Points on a hilly landscape, in no order, each with its height.
A climber steps from a point to whichever of its 6 nearest points has the largest rise for the distance, and stops where none of them is higher. Distance is the straight distance between rows; heights are no part of it.
K_337: [152  90  99 130 155 130  81 132 109]  height 6.02
K_35: [115 125 161 158 119 169 145  87 140]  height 2.17
K_564: [142 141 137  96 137  74 136 168 123]  height 2.18
K_94: [133 134 100 127 139 128 118 142 124]  height 5.08
K_767: [147 103 106 136 154 138  93 129 114]  height 6.53
K_124: [142 143 146  84 133  63 105 185 118]  height 2.43
K_466: [111 113 161 157 104 179 167  67 138]  height 3.43
K_293: [144  78 105 147 149 138  90 109 126]  height 4.91
K_25: [127 125 137 156 138 156 121 105 137]  height 3.29
K_173: [134 179 154  96 144  84 157 172 127]  height 0.33
K_298: [101 155 182 155 107 192 189  83 140]  height 2.50
K_304: [130  94 128 157 135 151 110  94 137]  height 1.24
K_706: [108 161 138 154 122 159 148 117 148]  height 3.07
K_129: [145  94 112  87 118  45  59 182 113]  height 6.50
K_445: [135 165 153  88 140  77 136 181 121]  height 0.92
K_676: [120  89 130 160 118 159 121  82 138]  height 1.18
K_291: [135 176 151 117 148  93 171 156 135]  height 5.95
K_430: [141 107 115 145 151 144 101 119 126]  height 5.41
K_808: [125  78 112 158 124 153 105  85 139]  height 0.97
K_878: [117 145 137 155 133 156 129 111 142]  height 3.59
K_517: [114  80 106 154 100 180 107  66 130]  height 4.87
K_314: [145 116  91 114 137 117  98 149 112]  height 5.53
K_735: [151  94  96 119 153 126  78 141 102]  height 5.87
K_801: [152 101  90 109 145 119  78 151  96]  height 5.71
K_664: [123 199 154  85 134  81 158 187 129]  height 0.93
K_56: [139 147 126 110 138  85 152 156 130]  height 1.97
K_51: [141 104  91  93 124  88  87 165 105]  height 5.56
K_785: [131 201 159 103 143  92 172 170 131]  height 1.89
K_401: [115  76 108 153 100 203 100  59 111]  height 5.91
K_376: [107  90 126 156  92 187 148  61 129]  height 4.78
K_968: [107 105 151 154  94 189 177  61 133]  height 3.99
K_478: [144 138 142  88 136  66 119 176 119]  height 3.14
K_426: [118 112 147 159 126 161 130  87 139]  height 1.35
K_423: [134 152 121 128 137  95 159 147 141]  height 1.80
K_5: [109  86 117 152  94 196 128  58 123]  height 5.34
K_957: [135 139 106 118 134 103 142 150 132]  height 4.05
K_100: [124 185 150  80 129  73 132 196 125]  height 1.48
K_225: [139 133 109 111 132  91 136 155 126]  height 4.32
K_593: [145  99  88  91 123  89  72 165 100]  height 5.68
K_316: [120  67  92 153 118 164  86  78 133]  height 3.65
K_610: [146 113 113  91 126  69 104 167 114]  height 4.90
K_879: [124 150 110 140 135 131 136 137 137]  height 4.44
K_945: [107 137 181 154 104 197 198  70 134]  height 2.93
K_873: [104 155 172 155 108 181 168  92 143]  height 2.33
K_584: [131 124 112 141 147 142 107 125 125]  height 5.39
K_383: [122  68 104 150 106 202  86  55 107]  height 5.62
K_493: [107 167 133 151 121 140 162 127 156]  height 3.92
K_176: [ 98 172 159 157 111 175 170 105 151]  height 2.49
K_226: [142 127 128  93 133  71 122 170 121]  height 3.79
K_180: [109 133 172 155 108 183 173  75 138]  height 2.99
K_766: [142 124  98 104 129  90 120 161 119]  height 5.00
K_475: [131 134 121 147 144 146 116 121 132]  height 4.73
K_95: [133 167 153  81 131  68 113 195 119]  height 1.91
K_726: [116 199 152  79 127  69 153 198 134]  height 1.25
K_146: [141 111  93  96 126  89 101 164 111]  height 5.38
K_409: [137  88 117 153 143 145 100 104 132]  height 3.12
K_481: [120 176 148 145 136 111 187 137 160]  height 6.47
K_326: [118 163 124 145 129 124 166 135 154]  height 4.03

For each start below, name the point where the climber stops.
K_176 => K_481
K_409 => K_767
K_225 => K_129
K_445 => K_129
K_945 => K_401
K_873 => K_401
K_426 => K_767
K_56 => K_481
K_785 => K_481
